Points on a hilly landscape, in no order, each with its height.
A ball rolls from a point to the lowest of its 2 nearest points, and stops where none of them is lower. Distance is the straight distance between rows; heights are no part of it.
Z_49: [158 158 166 113 161 143 112 224 176 123 102 190 121  85 182 154 101 153
 142 150 133 122 130 107 128  71 152 105 154 184]  height 2.50
Z_680: [122 120 100 156 135 114 126  69 127 152 134  93 156 136  68 105 119 131
 112  93 121 138 138 106  87 126 107 171  97 110]  height 2.42
Z_512: [125 193 112  90 126 121  94 142 127 114 124 133 148  93 122 178 123 113
 144 143 119 158 149  89 117  85 139 124 151 138]  height 4.33
Z_550: [101 107 116  44 119 161 140 104 128  87 123 143  62 151 161 130 143 145
 167 146  97 142 154 164 111 134 127  59 104 133]  height 3.67
Z_923: [ 95 128 138  89 126 138 118  82 129  89 114 126  69 152 142 141 151 154
 155 129  72 149 127 152  62 145  97 104  73 160]  height 4.15
Z_412: [117 136 122 158  98 154  83 120 100 102 143  24  99 133  86 100 113 155
 166  97  81 115 149 146 134 169  44 136 137 132]  height 1.88
Z_175: [134  76 145 201 112 125 166 186 130 137 115 132 112 111 136  71  99 126
 149 147 161 128 146 141 152 148 150 117 156 161]  height 2.82
Z_750: [101  68 126 197 126 133 160  99 110 121  76 138 183 145  98  94  86  99
 121 116 124 137 131 170  74 111 113 183 155 119]  height 6.65
Z_475: [154  55 113  99 155  97 153  54 142 127  90 128 147 130 142 156 169 159
  86 122  61 165 150 145 153 114 179 130  99 124]  height 4.09
Z_674: [153 170 154  48 153 108  98 153 106 131 147 135 123 111 156 180 139  95
 150 115  95 100 156 142  95 121 165  83 132  96]  height 4.54
Z_217: [141 109 115 195  88  93 170  97  71 130  47  78  98 127 132 147 122 179
 141 155 126 149 130 173 159 152 150 143 163 137]  height 4.91
Z_430: [127  77 124 159 150 111 117 130 139 110  99 102 213  76  93 143 161 110
  89 127  85 150 150  99  98  84 112 116 109 154]  height 5.36
Z_29: [142  69 162 156 199 122 129 119 185 158 133 106 135 137 160 185 184 147
  39 130 109 132 106 128 134 121 152 159 115 140]  height 2.22
Z_42: [150 108 187 151 167 116  95 172 151 147 123 167 153 125 168 128 110  90
  87  94 142  89 129 158  58 129 142 141 144 109]  height 3.39
Z_556: [ 92 129 131 186 139 126 159  88 111 104  78  92 138 143 130 136 151 143
  91 137 140 119  83 129  77 122  93 153 118 131]  height 6.05
Z_692: [137 145 152 169 116 101  99 158  89  89 177  87 171  91 130 112 132  75
 128  55 115 100 147 153 106 160  80 105  91 145]  height 1.92
Z_763: [136  89 111 167  89 125 158 152 109 146 127 124 126 130  83  35 112 134
 179 148 167 111 125 118 151 123 129 128 143 133]  height 2.28
Z_449: [146 149 137 215 131  96 146 171 155 138 142 115 187 140 115 127 106  94
 138  97 139 118  89 141  91 106 136 170 118 174]  height 6.72
Z_855: [160 150 154 129 136 133 150 190 120 116 125 132 128 138 141 119 123 103
 178 184 158  53 113 101 170 110 144  62 123  94]  height 3.04
Z_754: [ 88 184  93 111 103 104 106 142 111  86 145 191 156  89 157 176 102  83
 122 122 130 181 122 106  99  96 130 142 146 160]  height 4.29
Z_900: [116 166 146  83 136 135 102  97 125 158 128  99 109 132  82 142 119 117
 158 121  99 125 147 124  83 132 136 148 160  96]  height 7.41
Z_451: [124 162 105  88 123 156 110  97 129 151 164 128 125 146  99 148 103  96
 119 156 151 127 133 116 182 152 135 160 175  60]  height 3.22
Z_7: [102 134 105 148 116 110 147 148  85 108 163 126 115 125 116  83 141  82
 166 117 149 109 121 130  88 154 113 100  96 124]  height 3.43
Z_937: [123  72 165 116 149 123 104  93 148  97  71  97 119 129 161 173 166 190
  86 132  68 146 139 172 106 142 117 128 116 146]  height 5.08
Z_805: [124 178  69 125  72 140 137 122 125 144 198 127  98 135 116 115 128 133
 174 112 134 161 110 112 189 156 121 154 119 152]  height 2.23
Z_600: [128 171 142 122 121  95 102  87 124 126 115 117 161 127 110 154 128 132
 139  88  77 157 120 131  58 103 121 179 114 168]  height 5.34
Z_777: [165  62 130 117 136 132 164 102 172 127 106 115 158 162 129 143 180 170
 118 158  81 130 118 136 157  92 167 127  87 147]  height 3.54
Z_473: [145 150 162 154 114 120 130 177 134 150 105  98 118 122 135 138 134 146
 136 148 164  90 134 115 141 150 135 115 171 104]  height 5.99
Z_386: [128 133 108 109 121  81 145  83  61 105 151 147 131 140 138 108 144  71
 134 108 124  97 115 137 103 163 122  89  86  97]  height 3.85
Z_112: [118 144 109 123 137 131 114  67 101 128 146  93 121 151 125 122 150 137
  86 103 120 103 122 140 127 185  89 123  94  86]  height 2.69
Z_493: [104  74 145 194 144 132 134  99 153 130  61  99 159 145  78 114 136 165
  79 140 126 122 109 129  76 122  76 172 139 127]  height 6.24
Z_227: [120 101 116  62  98 141 128 137  94  76 142 141 115 104 153 122 136 147
 150 139  87 163 175 140 133 123 121  68 110 160]  height 3.15
Z_851: [ 93  93 103 130 138 113 159 119  99 117 103 154  57  85 166 137 140 161
 110 141 138 181 161 142 142 152 148  88 134 130]  height 3.86
Z_615: [155 181 137 105  79 184  97 148 182 123 168 119 143 170 139 139  97 148
 147 111 125 137 125 148 155 102 107 180 132 158]  height 4.65
Z_274: [124  90 117 174 116 146 151 141 157 117 148 124 107 114 182 171 105 145
 106 139 119 166 150 203 179 166 164 122 134 165]  height 4.08
Z_242: [128 173 114 125  84 173 108 170 141  98 199 189 144 116 165 110  78  75
 130 122 164 141 111 135 161 135  94 146 133 143]  height 1.91
Z_104: [130 103 190 179 149 149 127 181 142  86 120 141 176 115 162 106 102  80
  90 131 134  75 119 168  87 118 122 121 132 145]  height 2.80
Z_807: [ 96  77 165 205 178 131 142 174 169 100 115 133 181 102 133 129 111  86
  94 150 143 125 141 133  86  97 141 101 137 156]  height 2.16
Z_21: [126  81  95 129  93 141 118  85 103 152 148  90 139 153  61  91  93 115
 162 115  68 134 173 173 154 163 136 148 143  97]  height 3.60
Z_155: [159 165 143 156  71 122 127 195 152 182 167 111  96 114 132 131 124 146
 188  97 154 134 134 149 129 176 136 133 159 178]  height 2.48
Z_134: [137 179 129 167  69 127 127 144 109 162 128  76 120 127  81  90 111 143
 167 114 184 116 116 105 150 146  90 179 198 128]  height 5.67
Z_568: [109 114 106 154  90 112 166 116  73 140  68  99  65 124 110  98 133 186
 176 161 144 142 140 121 144 159 127 113 147 141]  height 5.18
Z_686: [155 147 125  97 156 112 120 113 140 157 164 124 170 133 115 141 165 106
 115 106 122 103 111  99 117 113 143 120  88  99]  height 3.74
Z_469: [172 118 120  53  87 124  74 103 115 157 171 153 163 114 130 112 142 138
 111  77 103 141 167 131 156 143 122 138  95 113]  height 2.55
Z_247: [142  84 160 110 163  99 140  97 137 146  82 130 110 124 180 154 170 177
  81 114 103 150 153 163 113 124 172 123 123 148]  height 4.63
Z_265: [172 162 116 147 129  66 140 103 119 187 118 111 176 139  63 142 132  93
 158 114 109 107  98 111 107 104 182 157 112 104]  height 7.01
Z_406: [100  99 104 214 148 113 168 130 168 152 143 122 162 120  94 138 112  95
 121 115 137 164 118 132  93 124 147 173 122 150]  height 6.52
Z_77: [151 152 131  99 146 142 143  85 148 151 130 103 154 192  96 119 148 127
 148 141 126  83  95 101 120 103 134 149  71 102]  height 3.37
Z_977: [128 115 105 157  97 121 153  80  57  73  63 104  86 118 160 150 131 180
 112 155 129 143 112 171 164 174 100 129 162 119]  height 4.66
Z_638: [110 126  93 121 104 198 124 139 124  95 165 143  87 172 108  44 101 140
 170 129 149 120 108 131 158 144  58 130 122 143]  height 1.40
Z_792: [161 178  94 119  67 159 135  94 165 125 169 111 149 184 110 147  97 133
 168 137  91 151  98 164 170 109 144 173 113 139]  height 4.41
Z_413: [119 111  88 123 117 133 159  76  80 106  74 149  85 134 172 142 137 160
  78 144 159 154 105 132 195 163 118 119 144  95]  height 4.42
Z_842: [174 107 165  91 171 113 125 128 153 142  55 168 147 124 156 156 133 177
 130 156 110 137 136 115 128  31 186 136 166 155]  height 3.11
Z_684: [144 149 128 125  62 120 110 129  75 142  95 106 122  99  82 102 116 162
 171 115 132 149 146 120 139 148  93 172 178 159]  height 5.51
Z_72: [152 160 134 124 147 122 125 132 116  77 106  81 158 134 167 199 151 118
  86 181 115  92  89 113 192 116 126  95 119  93]  height 4.17
Z_516: [124 152 134  98  83 158  89 120 100 122 157  75  73 137  89 108 106 152
 176 131 109 116 155 138 160 166  83 119 163 109]  height 2.40
Z_210: [119  96 116 146 107 131 105 114  96 113 158 134 164 121 130 108  80  71
 103  82 102 139 173 196  79 171 108 146 132 114]  height 2.21
Z_113: [153 161 137 115 121 131 104 167 104 138  71 174 130 100 149 132 111 161
 108 141 185 113 107  91 169 119 127 147 181 105]  height 5.17
Z_241: [107  70 134 192 161 143 148 112 155 118  75 141 187 123  90 100 114 105
  79 129 156 128 124  96  78  97 110 168 152 116]  height 6.43
Z_899: [178 154 180 153 102 121 118 193 167 185 110 148 102 143 148  96 111 145
 180 103 145 108 115 138 101 145 151 130 151 177]  height 1.99
Z_661: [144 112 130 130 101 128 181 114 129 122  91 151 140 131 143 134 128 157
 154 159 124 153 117 134 138  77 149 119 128 161]  height 5.15
Z_797: [ 76  99  86 108 151 129 131  76 104 146 116 148  70 126 127 147 139 152
  79 150 155 159 135 120 168 171 144 139 151  67]  height 4.10
Z_494: [140  99 158 127 109 163 163 177 191 164 140 143  98 164 122  91 117 130
 165 155 143 117 150 151 145 123 165 127 150 139]  height 0.29
Z_428: [ 89 129  83 108  98 196 108 166 134  83 223 175  92 114 162  92 109  91
 130 135 157 153 135 130 160 167  86 105 120 147]  height 1.48
Z_27: [124 130 160 188 133 135 133 145 101 115 115 153 146 127 157  77  67  83
 105 110 197  74 126 168 116 167 105 159 167  94]  height 8.44
Z_495: [139 166 127  61 127 148 118  57 108 127 158 116 121 190 131 111 134 145
 124 107 110  86 121 122 144 150  91 144  92  67]  height 2.24
Z_521: [ 84  79 166 165 202 126 143 161 161 142 128 164 143  97 147 130 155  93
  66 145 164 129 132  93  92 115 128  99 117 134]  height 1.36
Z_915: [126 160 110 119 134 118 108  73 145  97 150 115 178 156  78 119 126 125
 159  92  79 161 119 121  84  82  94 167  57 164]  height 5.09
Z_612: [139 149 142  57 129 102  97 174  76 107 169 153 111  73 172 160 123  81
 122 115 115 106 173 136 132 158 131  75 155  99]  height 4.07
Z_454: [131 144 141 150  90 116  98 173 106  78 183  48 117 122  94 113 135 110
 167  92  98 100 147 149 133 161  65 104  99 144]  height 1.16
Z_907: [ 67 142  48 133 117 172 107 114 100  87 146 114  97 122  72 115 111 107
 141 176 142 141 125 105 160 153  90 116 167  97]  height 3.61
Z_827: [172 160 101  79 139  76 138  87  97 100 112 119 159 113 149 190 158 124
 132 143  69 124 119 106 174  80 170  83 100 107]  height 5.58
Z_995: [ 75 154 126 151 129 172 105 121 142  94 147 113  77 163 139 147  86 104
 121 132 134 133 122 166  90 169 109 148 144 109]  height 3.59
Z_925: [152 193 119  77 128 104 115 105 120 107 163 103 129 158 138 186 130  72
 174 125  76 110 127 164 108 131 169 105 115 102]  height 4.99
Z_905: [138 148 128 105 160 137 111 144 153  69 141 134 144 144 202 177 140 119
  65 166 147  92  70 129 190 124 112 105  82 107]  height 3.90
Z_698: [153 173 153 116 107 123 123 163 127 123 118  79 147 130  80  88 126 125
 192 135 134  84 119  84 114 101  81 115 106 148]  height 2.60
Z_368: [140 119 166 115 136 134 103  94 152 112  54  84 152 137 111 170 158 186
  97 152  95 128 119 120  99 109 105 148 135 150]  height 5.41
Z_58: [126 122 138 162 168 104 154 180 158 157 172 132 160 102 124 132 155 107
 117 142 155 112 119  83 157 101 165  83  87 138]  height 5.19
Z_578: [166 178 119 178  99  70 143 134 115 160 122 111 183 132 102 140 138 110
 163 109 122 134  91 110 109  93 155 143  97 172]  height 6.87
Z_492: [ 99 138  88 115  97 125 151 147  90 123 145 156  90 101 139  88 158 129
 155 129 159 147 114  85 129 156  99  96  99 147]  height 3.02
Z_41: [ 99 153  48 121 112 136 145 107  95 100 163 152 137 113 108 126 111  70
 123 165 148 161 103  85 168 130 112 111 152  98]  height 3.84
Z_439: [142  86 129 130 155 157 112 139 161 135 181 153 139 105 173 171 123 117
  61 127 108 164 152 173 176 146 150 125 121 144]  height 3.57
Z_769: [135 114 158 152 118 119 136  93  77 143  93 147 128 154 143  75  80 130
 108  81 173  95 129 183  87 157 101 173 160  92]  height 8.31
Z_877: [101 148 136 149 204 119  90  80 142 103 156  97 166 162 104 130 117  75
 105  69 126  89 140 131  46  92  94 150  85 100]  height 4.31
Z_605: [154 129 181 118 149 142  99 127 148 149  47  92 150 161 104 128 143 163
 115 132 136  69 111 111  91  99 113 144 147 111]  height 5.64
Z_637: [148 177 141 114 111 155 126 111 136 111  59 136 130 177 177 167 120 179
 123 167 152 115  68 138 135 106 121 155 160 136]  height 1.27
Z_975: [171 163 124  81  77 152 125 168 158 126 193 170 102 156 174 124 131 143
 156 123 134 131 111 140 184 135 128 111  98 172]  height 5.14
Z_648: [144 162 132  92 155 119 130 142 131 120  99 123 126 100 144 202 131 133
 136 177 126 132 141 105 143  75 180 107 167 112]  height 4.02
Z_180: [ 93  89 158 134 219 126 111 163 192 157 189 139 118 109 142 155 176 101
  64 118 133 136 133 106  85 118 137 124 115 144]  height 0.32
Z_518: [152 175 104 113 130  84 135 106 104 130 118 100 149 101 122 184 170 142
 120 148 126 122 105  57 193 105 136  95 108 109]  height 5.78
Z_76: [102 162 127 168 146 150 107 110 139 100 162  70 105 166 125 139 112 119
 109  94 132  91 127 149 113 178  69 139  96  93]  height 3.14
Z_499: [105 131 123 111 141 142 124 139 134 105 164 153 111 117 146 157 108  69
 116 150 127 131 152 147 127 135 158 102 142 108]  height 4.36
Z_636: [100  59 120 178 119 107 153 151 104 124  80 140 100  86 128  86 133 153
 120 129 151 160 166 139 125 156 127 109 150 144]  height 3.36
Z_119: [160 119 142  50 138 134 126 116 118 116  67 164 116 119 162 158 141 185
 122 161 118 147 152 105 157  73 162 107 158 130]  height 3.58
Z_628: [174 178 170 131 141 132 112 190 156  98  74 147 136 109 193 170 141 159
 123 156 144  88  96 105 137  93 133 109 137 152]  height 2.05
Z_613: [110 123  97 129 136 162 105 115 167 133 153 118 129 136  98 117 121 138
 113 120 122 155 139 117 122 144  98 168 124 111]  height 2.89
Z_557: [119 130 112 191 123 111 139 105 131 161 136  81 121 145 103  99 135 166
 126  84 134 123 109 123  87 169 105 152  72 140]  height 1.87
Z_753: [ 91  49 122 184 132 161 114 125 135 120  92  87 126 126  94 103 118 166
  85 131 128 133 145 136 137 153  91 153 142  99]  height 6.47
Z_152: [ 93 143 134 178 139 127 132 132  97 111 106 181 151 132 152 110  81  73
 130 120 168 100 101 158  63 129 132 144 158 107]  height 8.54
Z_143: [ 91  77 108 141 133 120 118  77  75 131  73 139  95 112 127 105 151 194
 100 130 118 167 143 129 117 183  95 130 111 116]  height 6.37
Z_582: [122 125 145  91 169 182  97 152 189 116 188 167 162 138 137 122 116  89
  93 136 146 108 121 100 144  90 125 121 107 104]  height 4.53
Z_456: [ 79 173  73 131 124 112 139 135  88 123 156 181 142  89 117 121 106  85
 144 138 170 179 109  71 113 107 125 135 160 137]  height 4.06
Z_921: [188 170 151 104  91 145 115 159 157 135  74 161 133 140 169 136 137 189
 147 134 146 116  87 108 135  88 122 138 138 177]  height 1.67
Z_947: [118 135 110 137 106 106 150  93 104 163 146 131  72 158 113  72 131 143
 178  89 128 134 110 149  85 180 117 142  89 147]  height 1.15
Z_853: [161 180 161  97 123 142 118 129 168 143 113  93 147 175  73 108 127 143
 189 125 114  88 104  90  91  74 131 146 105 151]  height 2.98
Z_444: [132 115  89 127  84 161 146 124  97 129 142 115  94 146  81  34 140 148
 185 146 157 102 104  83 179 142  81 119 125 102]  height 1.82
Z_586: [153 152 143  77 119 165 109 179 133 114 120 161 107 114 183 134 123 172
 110 154 165 114 120 103 198 117 119 106 149 126]  height 5.00
Z_263: [149 115 187 154 141 147 148 177 187 164 125 155  92 169 155  95 126 130
 135 128 162  86 111 150  95 134 163 116 138 156]  height 1.30
Z_895: [156  78 152 165  98 116 163 195 149 173 154 124 103  85 145 101 112 145
 146 119 139 153 175 161 192 153 171 102 126 184]  height 3.41
Z_876: [127 204 144 112 128 110  88 195 141 111 202 137 111  94 179 167 144 105
 155 101 141 137 127 123 113 149 125  90 100 171]  height 3.29
Z_188: [130 108 128 110 139 122 140 150 149 162 186 122 127 101 134 149 134  98
 123 128 110 135 164 113 171 123 168  88 109 129]  height 4.81
Z_251: [158  78 117  87  88 113 108 126 120 162 163 170 151  94 118  96 117 126
 119  97 112 174 176 137 183 131 147 118 133 147]  height 1.95
Z_353: [167 121 176 146 173  95 138 184 171 175 129 124 141 109 136 149 151 129
 126 137 128 104 128 108 131  98 198 104 140 147]  height 5.49
Z_39: [119  72 167  88 123  99 111 145 110 181  97 129  84  86 117  85 137 166
 126  99 158 129 187 126 110 171 139 109 154 117]  height 5.81
Z_400: [130 162 125 155  91 121 146 167  98 115 148  81 129 115  75  89 139 108
 190 164 167  77 107  79 170 124  97 105 148 116]  height 2.25
Z_74: [ 84 150 126 136 122 153 128 124 131 110 155 166  97 123 158 143  69  91
 110 148 166 156 120 159 131 159 131 147 177  97]  height 3.97
Z_16: [213 145 177 100 156 106 102 184 156 151  67 131 140 112 150 170 155 176
 143 144 106  89 123  96 151  60 160 123 154 145]  height 2.54
Z_323: [146 177 138  82 121 137 116  76 100 108 100 128 121 188 158 149 134 153
 118 127 113  89  85 146 123 122 109 150 116 103]  height 1.75
Z_261: [101 116 113  70 155 131 110  98 117 169 143 158 118 135 126 167 120 108
  70 145 134 118 142 128 161 144 158 133 166  47]  height 3.63
Z_926: [141 111 176 160 167 134 135 230 170 140 106 167 132  62 168 128 116 133
 108 141 166 131 155  94 141  85 146  77 154 193]  height 2.95
Z_212: [186 197 131  95 136 142 103 176 130  96 141 128 156 122 140 163 133 101
 156 168 130  56  89  88 186  95 126  91 105  80]  height 3.38
Z_102: [133  92 120 128 117 114 104  76  86 145 151 129 164 139  83  93  69  87
 139  86 106 114 175 194 115 151 141 155 149  83]  height 2.97
Z_162: [ 95  89  71 142 164 105 181 101 151 128 115 154 145  93 121 176 134 130
 128 129  88 220 154 126 117  86 185 119 141 159]  height 5.98
Z_729: [153 132 118 108 121 125  90 113 141 143 187 139 162 133 160 148 134 112
  69  78 106 142 137 158 170 160 118 154 109 116]  height 3.05
Z_67: [134 129 172 124 127 142 136 116 129 175  70 124  95 187 112 101  98 169
 136 126 150  80 117 172 101 135 145 170 183 114]  height 7.93
Z_772: [147 137 150 112 153  95  90  93 100 119  84 148 166 121 142 139 146 130
  91  97 108 140 119 121  71 108 119 162 126 123]  height 5.59
Z_539: [155 178 110  79 119  94 135  89 128 119 143 113 173 136 101 175 145  95
 163 146  59 128 122 117 127  88 171 127 100 124]  height 5.31
Z_326: [111 138  81  70  84 148 119 108 100 103 166 140  96 132 128  99 142 140
 155 111 116 162 148 122 164 150  99 111  95 150]  height 2.64
Z_825: [103 117  80 143 136 109 143 117  80 108 114 105 110  77 143 146 181 152
  86 138 135 152 132  74 163 157  97  74  78 122]  height 6.12
Z_362: [129 128 135  89 105 152 132 137 148 146 170 128  64 160 166 134 149 159
 151 130 143 131 128 141 150 156 139 111 102 138]  height 5.40
Z_837: [144 142 115 162 118 101 172 154 103 112 127 102 144 118 107 129 137 101
 162 167 145 100 125  93 166 110 155  81 116 111]  height 2.62
Z_893: [144 104 181 148 133 132 112  91 121 195  96 107 119 173 105  73 104 169
 115  58 146  63 146 182  94 147 117 181 167  88]  height 8.13
Z_140: [166 111 138 102  86 159 120 161 157 160 150 168 145 130 130 111  99 126
 155 124 122 142 157 134 170 105 162 139 142 152]  height 1.23
Z_911: [109  90 124  98 156  93 159  68  93 106 120 137 145 129 145 108 173 108
 104 129 117 130 128 106 106 121 128  79  66 117]  height 4.27
Z_643: [ 81 104  78 141 132 178 104 134 157  99 136  73 105 134  81 125 136 133
 141 165 105 162 134  92 139 140  82 123 124 116]  height 3.28
Z_244: [102 139 159 115 108 126 148 122 112 161  60 107  54 151  90 114 109 158
 173 166 158  97 144 145 105 136 149 125 207 107]  height 7.74
Z_25: [ 97 100 135 136 157 125 129  88 135  75  78 150 153 137 148 153 148 132
  66 142 121 146  96 127  66  96 111 162 139 123]  height 5.83
Z_410: [101 145 131 143 160  89 106  87 143 125 161  70 182 147  68 122 139  89
 131  70  80 120 136 121  46 106 103 138  52 143]  height 4.75
Z_254: [128 141  74 118  96 172 147  95 168 129 135 139  91 188 123 122 126 163
 156 142 117 167  73 142 164 138 132 171 105 145]  height 4.64
Z_641: [106 143  72 182 105 135 147 134 129 154 162 113  74 128 110  88 134 145
 184 121 129 163 104 132 137 178 125 154 113 156]  height 1.81
Z_809: [136 151  88 102 100 167 111 127 132 122 189  85  97 148 103 162 123 121
 156 151 114 131 132 135 205 164 109 136 165  88]  height 2.87
Z_817: [146 101 104 112  79 147 183  75 129 134 107 147 109 176 128  92 117 174
 178 146 107 143  99 168 159 117 150 145 117 157]  height 4.87
Z_527: [129  86  93 119 182  60 150  75  94 136 140 132 158 101 140 158 191 117
  76 113  97 148 139  86 136 118 147  97  71 122]  height 4.68
Z_83: [132 148 134 105  98 116 122 131  93 153  70 166 119 113 108 103 124 158
 141 122 172 131 124  94 108 114 117 151 174 135]  height 5.33
Z_52: [145 102 158 144 129 136 145 131 155 142  57 136 147 145 135 116 136 165
 132 156 161 119 105 116 117  92 148 150 146 130]  height 5.39
Z_530: [129 130 156 176 142 119 158 213 181 176 140 135  90  84 147 131 110 142
 133 141 172 147 163 118 169 120 173  91 148 187]  height 3.40
Z_472: [ 95  98 147 177 121 130 150 110 115 109 109 134 130 161 121  92  94  98
 148 106 106 123 123 186  40 123 119 146 134 164]  height 6.91
Z_971: [122 119 137  70 128 181 113 142 140 122 138 183 148 130 148 115 102 120
 107 168 170 120 120 105 159 109 115 117 152  99]  height 4.79
Z_836: [120  55 151 168 181 135 182  99 174 114  95 128 162 147 147 161 167 161
  70 161 115 145 107 143 142  89 169 127 117 138]  height 2.94
Z_84: [145 125 129 150 101  74 126 114  80 129 169 117 153 115 111  99 126  84
 134  50  89 125 158 170  94 159 115 141  96 140]  height 1.25
Z_85: [110  83 105 125 171  85 123  86 137 137 133 143 192  87 107 132 167 110
  81 103  83 182 130  94 103 111 130 138  81 144]  height 5.04
Z_481: [121 189 128 127  98 118 124 197 148 175 208 136  91  87 150 149 125 102
 161  89 132 161 143 115 134 171 134 114 135 154]  height 2.91
Z_845: [135 123 140 211  99 142 142 171 117 143 120  81 120 119 108  99 128 143
 134 125 179 102 119 120 145 161  86 166 156 119]  height 5.80
Z_840: [159 157 135 105 146 177  95 193 158  81 136 152 167 130 164 164 114 105
  96 159 155  63  99 119 211 107 108 109 136  96]  height 3.64
Z_57: [141 128  96 123  92 143 133 100 148 140 182 109 156 162  85 112  94  91
 174 116  78 157 132 166 151 132 162 151 118 117]  height 4.11
Z_610: [ 77  95 130 173 123 162 171 103 115  79 121  98 131 179  80  93 103  82
 190 151  96 106 102 175  59 102 119 120 130 142]  height 7.18
Z_190: [ 91  69 116 165 163 115 149 151 168 129 111 139 161  81 102 132 138 130
 111 148 108 191 150 102 100  79 134 129 136 176]  height 5.66
Z_56: [ 82 117  57 147 146  98 123  76  76 109  87 135 107  89 112 151 151 164
 100 134 118 189 129  89 133 170 114 118 102 123]  height 6.29
Z_300: [125 115 109  72 181 137 118 130 138 120 180 157 171 134 118 148 147  57
 109 146 114 123 127 101 140  93 150  90  90  83]  height 4.16
Z_51: [146 132 140  83 133  90 124 100 124 185 121 127 155 115  64 124 127 100
 166 130  96 136 153 108  80  95 185 134 142 113]  height 7.20
Z_543: [ 87  87  92 174 162  89 186  87 146 135 106 152 174 113  99 166 121  94
 114 145 114 178 111 133  77  93 184 160 147 127]  height 6.27
Z_308: [157 159 155 134 102 162 117 180 201 118 184 128 128 155 163 147 121 138
 120 108 121 120 101 158 161 135 135 150  80 172]  height 4.89
Z_739: [110 186 158  86 109 129 122  89  75 147  86 106  83 149  91 118 105 146
 166 140 132  93 121 128  89 140 111 154 187  82]  height 7.58
Z_315: [ 95 142  93  98 129 204 106 131 138 100 207 131  84 158 123  94 119 105
 151 124 124 118 124 141 139 166  78 116  94 108]  height 0.85
Z_10: [125  96 141  90  92 110 143 139  84 145  61 131  47  93 117  85 123 192
 164 132 155 153 185 119 132 151 130 108 166 145]  height 5.45
Z_396: [145  94 171  99 219 109 155 181 163 175 137 186 115 105 167 133 130 121
 106 131 124 118 155 123 140  73 205 100 149 135]  height 5.90
Z_115: [128 123 142 149 169 112 101 144 180 167 164  82 122 113 125 185 162 121
  71 103 112 136 132 125 114 135 142 145 115 125]  height 1.42
Z_936: [104  83 143 102 129 132 105  96 115 159 106 143  99 118 113  77 146 161
 102 110 137 153 165 121  84 163 113 130 114 118]  height 6.13
Z_546: [128 140 158 130 185 131 108 130 124 103 134 153 167 158 143 114 109  68
  94  97 146  75 118 137  55 109 109 138 105  85]  height 3.88
Z_994: [120 126 126 116 143 111 108 110 113  95 106 107 143 101 127 152 176 153
  69 152 155 119 105  63 158 126  94  99  97 106]  height 5.95
Z_969: [106 200 118  96 120 103 112 169  80  94 171 167  93  78 185 156 141  94
 136 109 153 132 123 100 121 151 118  74 133 132]  height 3.65
Z_422: [ 66  92 115 127 151 103 160 102 107 143  84 182  55 116 165 136 109 139
  75 126 186 163 150 164 131 163 164 140 165  99]  height 4.37

Where does a ball stop that starts at each point below?
Z_353 -> Z_637
Z_845 -> Z_400
Z_241 -> Z_180
Z_769 -> Z_326
Z_473 -> Z_400
Z_825 -> Z_494
Z_406 -> Z_326

Write out the way that a ball takes from each point below.
Z_472 -> Z_750 > Z_241 > Z_493 > Z_556 > Z_25 > Z_772 > Z_600 > Z_915 > Z_410 > Z_877 > Z_546 > Z_42 > Z_104 > Z_807 > Z_521 > Z_180
Z_610 -> Z_750 > Z_241 > Z_493 > Z_556 > Z_25 > Z_772 > Z_600 > Z_915 > Z_410 > Z_877 > Z_546 > Z_42 > Z_104 > Z_807 > Z_521 > Z_180
Z_605 -> Z_52 > Z_661 > Z_817 > Z_254 > Z_792 > Z_57 > Z_21 > Z_102 > Z_210 > Z_84
Z_27 -> Z_769 > Z_893 > Z_67 > Z_244 > Z_739 > Z_900 > Z_51 > Z_265 > Z_578 > Z_449 > Z_406 > Z_543 > Z_162 > Z_190 > Z_430 > Z_85 > Z_527 > Z_911 > Z_386 > Z_7 > Z_492 > Z_326
